Each row is a point on a landscape with many valleys, with its height.
A ball rolls from a point to the lowest of its 2 nearest points, and stops where none of them is lower. Distance is the straight distance between rows; heights are no part of it.
J_574 h=234: -20	-1	7	15	-13	-10	3	1	-4	17	19	1	3	-9	5	5	-13	-6	-5	5	17
J_898 h=622: 10	8	11	6	19	8	19	17	13	-16	2	-2	14	-13	16	-1	-10	-13	8	-30	-10
J_609 h=233: -14	5	0	-9	3	-20	-42	0	-15	8	-2	22	10	10	-3	12	-21	-6	-11	-12	20
J_187 h=167: 7	-24	12	-3	-5	0	-25	2	1	-14	-4	-16	-12	14	17	2	-3	23	-15	7	12
J_671 h=756: -9	-9	10	8	1	18	19	11	12	19	-14	-23	0	4	28	1	1	-25	-14	-4	6
J_608 h=216: 2	-14	8	15	24	0	-14	14	-9	6	1	6	3	13	1	-1	-17	-15	12	-20	35
J_911 h=361: 3	-15	4	23	-14	-19	9	-5	-3	4	-3	8	6	-1	-12	-15	-19	-19	-11	-13	38
J_410 h=445: 17	-18	-1	24	2	17	3	-20	-3	-18	-7	21	15	-6	-4	5	-23	-1	17	-3	13
J_166 h=403: -10	-20	-23	-20	-11	-1	25	3	17	-13	2	-6	11	-16	1	-2	-21	-30	-20	24	-2
J_708 h=294: 25	7	-13	2	-9	17	27	-10	11	7	-27	15	1	4	-3	-12	14	-2	-3	14	-18
J_518 h=283: 17	-21	-5	21	22	10	19	19	0	-10	-5	3	1	17	2	-2	11	4	6	-12	14
J_761 h=282: 19	-3	-13	-1	-5	-25	18	5	-15	-16	-3	5	22	-3	0	-14	-15	-8	-8	5	-14
J_641 h=377: 2	-27	-9	-25	-20	3	-13	0	15	5	-26	9	25	-15	2	8	2	-16	-4	27	5
J_455 h=226: 8	-22	-5	-50	-23	-12	-34	2	-6	-19	4	1	-2	2	-21	5	8	13	-18	9	14
J_190 h=699: 19	14	19	13	4	12	23	0	13	-15	14	-17	-9	-7	5	-9	-8	-28	-14	-29	-9
J_107 h=546: 1	-12	11	34	7	-10	2	5	-13	7	2	-2	-9	-12	12	6	-14	27	-4	10	-8
J_552 h=456: 15	27	4	5	9	-8	-4	9	-7	3	4	3	6	-10	-5	-24	-23	-25	-1	-40	2
J_766 h=222: -14	-9	-13	-21	-15	-15	6	8	16	7	-6	-18	12	-20	9	1	-11	-7	-29	31	-15
J_806 h=668: -2	18	-7	-1	-14	-4	-10	-5	-23	21	-10	16	15	21	-8	-1	-6	-22	-7	2	-6
J_52 h=554: 6	-10	-17	-16	-8	-18	10	-5	2	-22	5	1	-12	-6	-6	-4	7	23	8	14	-11
J_345 h=285: 13	-15	-10	-38	-27	-8	-7	12	-5	-31	-1	0	19	-7	6	11	-23	3	-16	6	-8
J_677 h=318: -9	28	-11	0	13	-4	-30	-21	-11	9	5	21	-6	7	-20	9	12	0	14	15	-24
J_252 h=409: -7	-4	5	-19	-34	-10	5	10	0	-24	-8	-21	29	-15	6	11	-8	9	18	-10	-2
J_3 h=301: -6	14	-17	-12	-4	4	-17	-23	6	-1	11	26	-2	-8	-7	10	12	-11	-15	11	-15
J_746 h=386: 18	13	20	32	-8	21	-6	-9	-14	10	14	19	-6	4	-3	4	4	12	-4	-14	0
J_307 h=340: 10	-19	-7	-15	-27	-15	-7	23	-20	-18	-20	-10	20	-24	11	2	-19	17	3	9	-4
J_507 h=667: 8	25	-20	4	15	-16	22	-4	-3	-3	12	-5	-22	11	-21	-25	-3	-23	-2	8	-20
J_268 h=778: 12	17	7	2	9	4	16	12	-6	15	-23	14	5	-9	12	2	22	-4	-10	-16	-15
J_984 h=256: 26	11	-4	-3	-11	33	14	-15	23	-10	-1	13	-7	13	-12	-10	29	-10	8	-7	-16
J_795 h=387: -3	-10	-1	-1	10	21	31	16	15	7	5	25	-13	5	21	10	24	8	-6	0	-2
J_634 h=100: 11	-11	10	-9	-19	8	-23	-7	1	-8	-3	13	4	0	12	16	-6	5	-19	2	2
J_692 h=638: 14	21	-8	6	25	20	-4	0	6	-5	-15	-9	11	15	-1	-18	-19	-30	18	-2	-15
J_797 h=516: 17	2	1	-7	30	-16	20	1	5	-20	7	-2	-17	-15	-7	-24	6	3	17	-16	-8
J_896 h=335: -15	-5	-17	-18	-13	4	-15	-8	4	2	-8	20	26	-7	5	14	-10	0	1	32	-16
J_285 h=155: -21	-3	4	-3	4	-15	17	21	-9	-4	8	-4	-12	29	-5	5	33	35	22	1	4
J_253 h=257: 17	-20	-2	14	17	1	12	11	-11	-29	3	-5	-5	40	2	-10	3	23	14	11	10
J_683 h=317: -8	1	10	8	5	36	-16	-11	15	18	-4	19	-7	14	12	13	10	-6	-2	-9	16
J_547 h=570: -7	-14	-9	-16	19	-20	9	15	10	-7	0	-27	-16	-11	8	-12	7	15	8	8	21
J_695 h=574: 2	13	9	6	19	13	-7	-14	-2	9	9	1	-26	-22	-2	-8	23	16	-1	16	-14
J_343 h=464: -6	18	-7	6	-4	9	7	-3	9	-4	17	-22	-3	-8	28	2	-8	-10	-7	8	-32
J_216 h=590: 0	5	5	13	20	39	5	1	11	11	8	-10	-12	5	10	-3	26	15	26	-11	-5
J_48 h=198: 15	-4	0	2	5	14	-15	-10	3	-15	0	-15	-26	8	-5	-11	14	35	0	-2	6
J_500 h=190: 6	-12	-3	-5	-14	-13	-13	6	-9	2	-28	5	10	28	-12	2	6	15	6	17	15
J_427 h=137: -24	-1	7	0	15	-28	0	21	-12	11	-2	-18	-17	8	-19	7	31	30	10	28	-2
J_516 h=555: -19	0	8	8	-16	-15	-2	5	1	-6	11	-30	-18	-2	-4	9	-1	34	8	11	-2
J_503 h=355: -3	-6	-2	-8	9	39	-1	-3	13	11	3	22	7	10	24	15	22	3	-25	2	-10
J_374 h=562: 11	-4	18	20	2	1	-1	-10	-6	9	5	0	-21	-32	1	3	11	44	-3	17	-7
J_151 h=607: 11	6	8	30	16	31	-7	-2	9	7	-9	-15	-1	7	2	-16	-4	-6	25	-5	-3
J_812 h=408: 9	26	17	37	-13	-9	0	4	-17	19	4	0	4	0	4	-9	5	4	-21	-18	-6
J_888 h=486: -3	-1	11	-4	18	13	38	14	14	7	-4	3	6	-3	17	7	12	-6	22	-15	-3
J_813 h=153: -19	7	3	5	32	-41	14	10	-12	26	-5	-5	-19	-7	-14	-1	12	15	-3	15	-2
J_211 h=188: -8	9	-10	-20	-34	-18	-30	-4	-17	3	-17	-16	12	13	-11	5	-9	-3	-12	14	-11
J_534 h=227: -5	-6	-22	-10	-20	-26	-14	5	-15	5	-1	-4	18	1	-2	-2	-33	-7	-11	20	3
J_544 h=107: -13	-9	-3	6	9	16	-12	-3	7	0	11	4	-5	33	2	3	-22	-26	7	-2	24
J_784 h=128: -5	-25	5	-4	-20	-27	10	3	0	9	-10	-3	0	-20	1	1	6	13	-37	30	-4
J_137 h=606: 2	-14	-14	-6	20	12	17	3	19	-4	-7	-12	3	-7	2	2	-30	-49	-17	9	3
J_392 h=501: 0	9	-12	-21	22	-17	6	-2	0	1	10	19	-6	-24	-20	-21	11	-15	13	-23	7
J_272 h=674: 10	1	11	24	-1	-5	-7	5	-23	26	-13	15	21	25	-5	-1	-15	-26	-17	-2	17
J_635 h=545: -3	-5	4	-3	-7	-16	12	-17	21	-8	7	-7	-27	-12	-17	-10	4	13	-10	18	-1
J_168 h=380: -9	3	-9	-5	2	12	-21	1	-3	8	-12	13	20	6	10	20	-15	-6	25	10	-11
J_23 h=563: -17	-11	-3	-15	1	-28	-14	2	-15	-9	-3	-34	-9	-6	-1	-3	-4	25	19	6	8
J_842 h=433: -23	-7	-4	4	16	-15	-19	1	-12	11	22	-10	-23	-20	-22	9	19	24	29	2	2
J_82 h=551: -22	19	2	12	-6	-2	24	-20	5	4	11	-19	-24	-29	-3	-3	13	-4	16	9	-20
J_119 h=672: -2	26	-3	13	17	-17	-18	-6	-10	-14	20	-29	-12	19	-12	-16	-6	-4	-7	-13	-1
J_770 h=556: -17	5	-10	0	14	10	9	-1	5	-2	1	5	-2	12	-6	10	4	19	43	-2	3
J_341 h=238: -27	-3	3	-3	-6	28	-15	-8	16	26	1	7	-2	17	-9	27	-15	-15	6	-1	27
J_393 h=362: 20	13	-1	21	-8	15	-2	-10	-13	0	-6	14	7	21	-2	-5	-2	14	17	5	-12
J_139 h=515: -1	11	2	19	-7	-13	-3	-9	-7	2	14	-7	-3	-12	21	15	-23	9	-4	18	-27
J_817 h=378: 4	11	-7	4	-17	18	30	-7	17	-10	-4	5	-4	-17	12	-1	1	1	-10	17	-35
J_686 h=485: 1	12	-17	-22	14	-11	-10	8	-9	5	2	13	12	-19	-12	-13	-13	-29	-5	-28	-2
J_610 h=482: -21	-19	8	-12	-18	13	3	0	9	2	-15	-12	22	-8	6	14	2	6	28	-2	15
J_316 h=179: -9	-12	6	-12	3	-1	-3	12	-11	-7	-15	-1	3	17	5	1	24	21	13	5	4
J_704 h=224: 16	-2	0	-2	-9	28	-1	-28	14	-21	20	-2	-8	5	-7	-11	17	16	5	-4	-7
J_907 h=210: 4	2	5	-28	-10	-14	-50	-4	-14	-8	0	2	4	4	-10	-6	-1	0	-18	-12	18
J_249 h=771: 10	-2	13	10	5	23	7	1	6	21	-36	-2	12	3	21	4	24	-10	-5	-15	9
J_513 h=221: 11	-11	2	-9	10	4	8	14	-3	-32	-18	-7	2	15	7	-3	7	23	26	19	-13
J_556 h=171: 10	-14	14	-4	-25	-18	10	15	-23	9	-18	8	3	-26	0	9	16	9	-37	2	2
J_674 h=687: -3	25	9	-2	19	15	14	2	9	3	17	-7	-21	-9	3	-18	9	-30	-4	-22	-12
J_737 h=246: -8	-17	-9	-49	-24	-8	-2	14	-1	-13	0	19	11	-3	-6	10	5	-2	-23	5	4
J_72 h=352: -21	0	3	23	3	-17	-3	13	-11	1	39	-8	-8	24	13	22	-11	14	-18	-4	-2
J_369 h=375: -11	13	-9	16	-6	12	-6	-5	-5	-19	33	-6	-7	40	12	12	-8	4	-9	-8	-3
J_63 h=334: 26	-11	10	17	-19	16	15	-15	-3	-4	-14	25	11	-2	-1	-1	21	11	4	2	-3
J_669 h=267: -7	5	-5	-22	-8	29	-22	-29	15	-14	9	1	-13	-5	-14	9	8	0	-4	-1	3
J_731 h=319: -20	-7	14	17	-4	-32	12	27	-8	18	20	-14	-1	3	8	13	-17	21	-17	-1	16
J_448 h=564: 0	-3	-17	-27	8	-9	-4	-1	11	-15	-6	3	14	6	-13	-7	-2	1	6	-2	2
J_370 h=715: 1	3	-7	-12	4	17	22	6	33	0	-9	-30	4	4	22	-1	-8	-40	-23	11	-10
J_493 h=582: 7	20	-6	16	25	28	0	0	2	6	23	2	-27	10	-1	-8	25	12	4	9	-26
J_237 h=530: -18	6	1	4	-8	13	10	-15	10	13	-10	-3	1	-8	-16	1	8	7	31	-14	22
J_519 h=661: 11	10	-12	-1	18	-1	6	-6	-4	13	0	3	-1	17	-5	-11	-5	-34	-4	1	-13
J_726 h=314: 4	-26	6	19	30	-3	-8	1	3	5	-24	6	4	-14	1	-13	-14	-20	12	-4	40
J_793 h=411: -44	16	5	-10	13	-11	-26	4	-5	8	31	-6	-12	-12	2	17	7	14	24	-13	5
J_981 h=581: 0	5	-8	2	-7	9	19	0	-1	-9	5	12	23	0	0	13	-7	-8	33	-14	3
J_106 h=676: -2	23	6	10	8	3	6	-2	15	2	9	-26	-16	6	-11	-18	4	-1	5	-20	7
J_607 h=670: -14	27	-19	-4	17	-21	-1	-9	-5	-12	27	-26	-30	12	-5	-10	-12	-17	0	6	-16
J_741 h=522: -11	4	-1	-1	-11	-2	10	-27	18	-7	17	-16	-7	-20	-9	-2	-15	1	8	3	-14
J_550 h=517: 17	-9	-10	0	-13	14	15	-18	9	-14	4	35	10	-13	-1	13	-10	-3	22	-7	-10
J_122 h=321: -6	-6	8	0	-29	-7	-10	-5	0	21	11	7	12	16	-11	-4	-14	-13	-21	-12	26
J_469 h=782: 21	23	12	-4	3	-7	5	10	-11	5	-4	29	1	-1	-13	-9	32	14	-2	-23	-8
J_523 h=266: -20	4	4	-6	10	-21	-27	5	-21	28	12	16	8	3	1	28	4	3	-17	-3	4
J_972 h=427: 5	12	25	10	5	-20	-3	14	-16	20	-6	3	6	-1	2	-12	-6	-7	-7	-36	6
J_461 h=169: 12	1	6	-16	-22	-7	-24	8	-6	-9	-25	-16	8	17	7	-5	4	10	-5	24	-14
J_165 h=376: 23	-14	11	10	-10	13	-4	-18	5	1	-27	21	15	-9	-13	-7	-2	-11	2	3	16
J_824 h=214: 3	-17	17	0	-19	-1	-5	5	-4	14	-7	-1	12	-21	15	5	-9	2	-37	-10	16
J_546 h=350: -21	12	3	-5	-7	-4	-15	-2	-3	-1	16	-5	6	-17	13	17	-8	-4	9	-17	-2
J_843 h=336: 25	-6	-2	7	-2	-5	11	0	3	-8	-9	-2	13	-6	-2	-10	-10	-19	-7	-7	15
J_257 h=351: 11	-28	-1	18	34	9	20	-3	16	0	-13	15	-10	-8	-10	-12	4	-8	6	0	20

Where does a ball stop that starts at each point below?
J_190 -> J_544
J_268 -> J_784
J_770 -> J_907

Call two points neighbours if one is among the 2 nearest of the other. Go from one point of each pair to the other, from neighbour to neighbour, staying as low as possible. Name the highest point that can't be avoided.
J_461 and J_574 -> J_911
J_427 and J_544 -> J_257
J_461 and J_316 -> J_500
J_634 and J_784 -> J_824
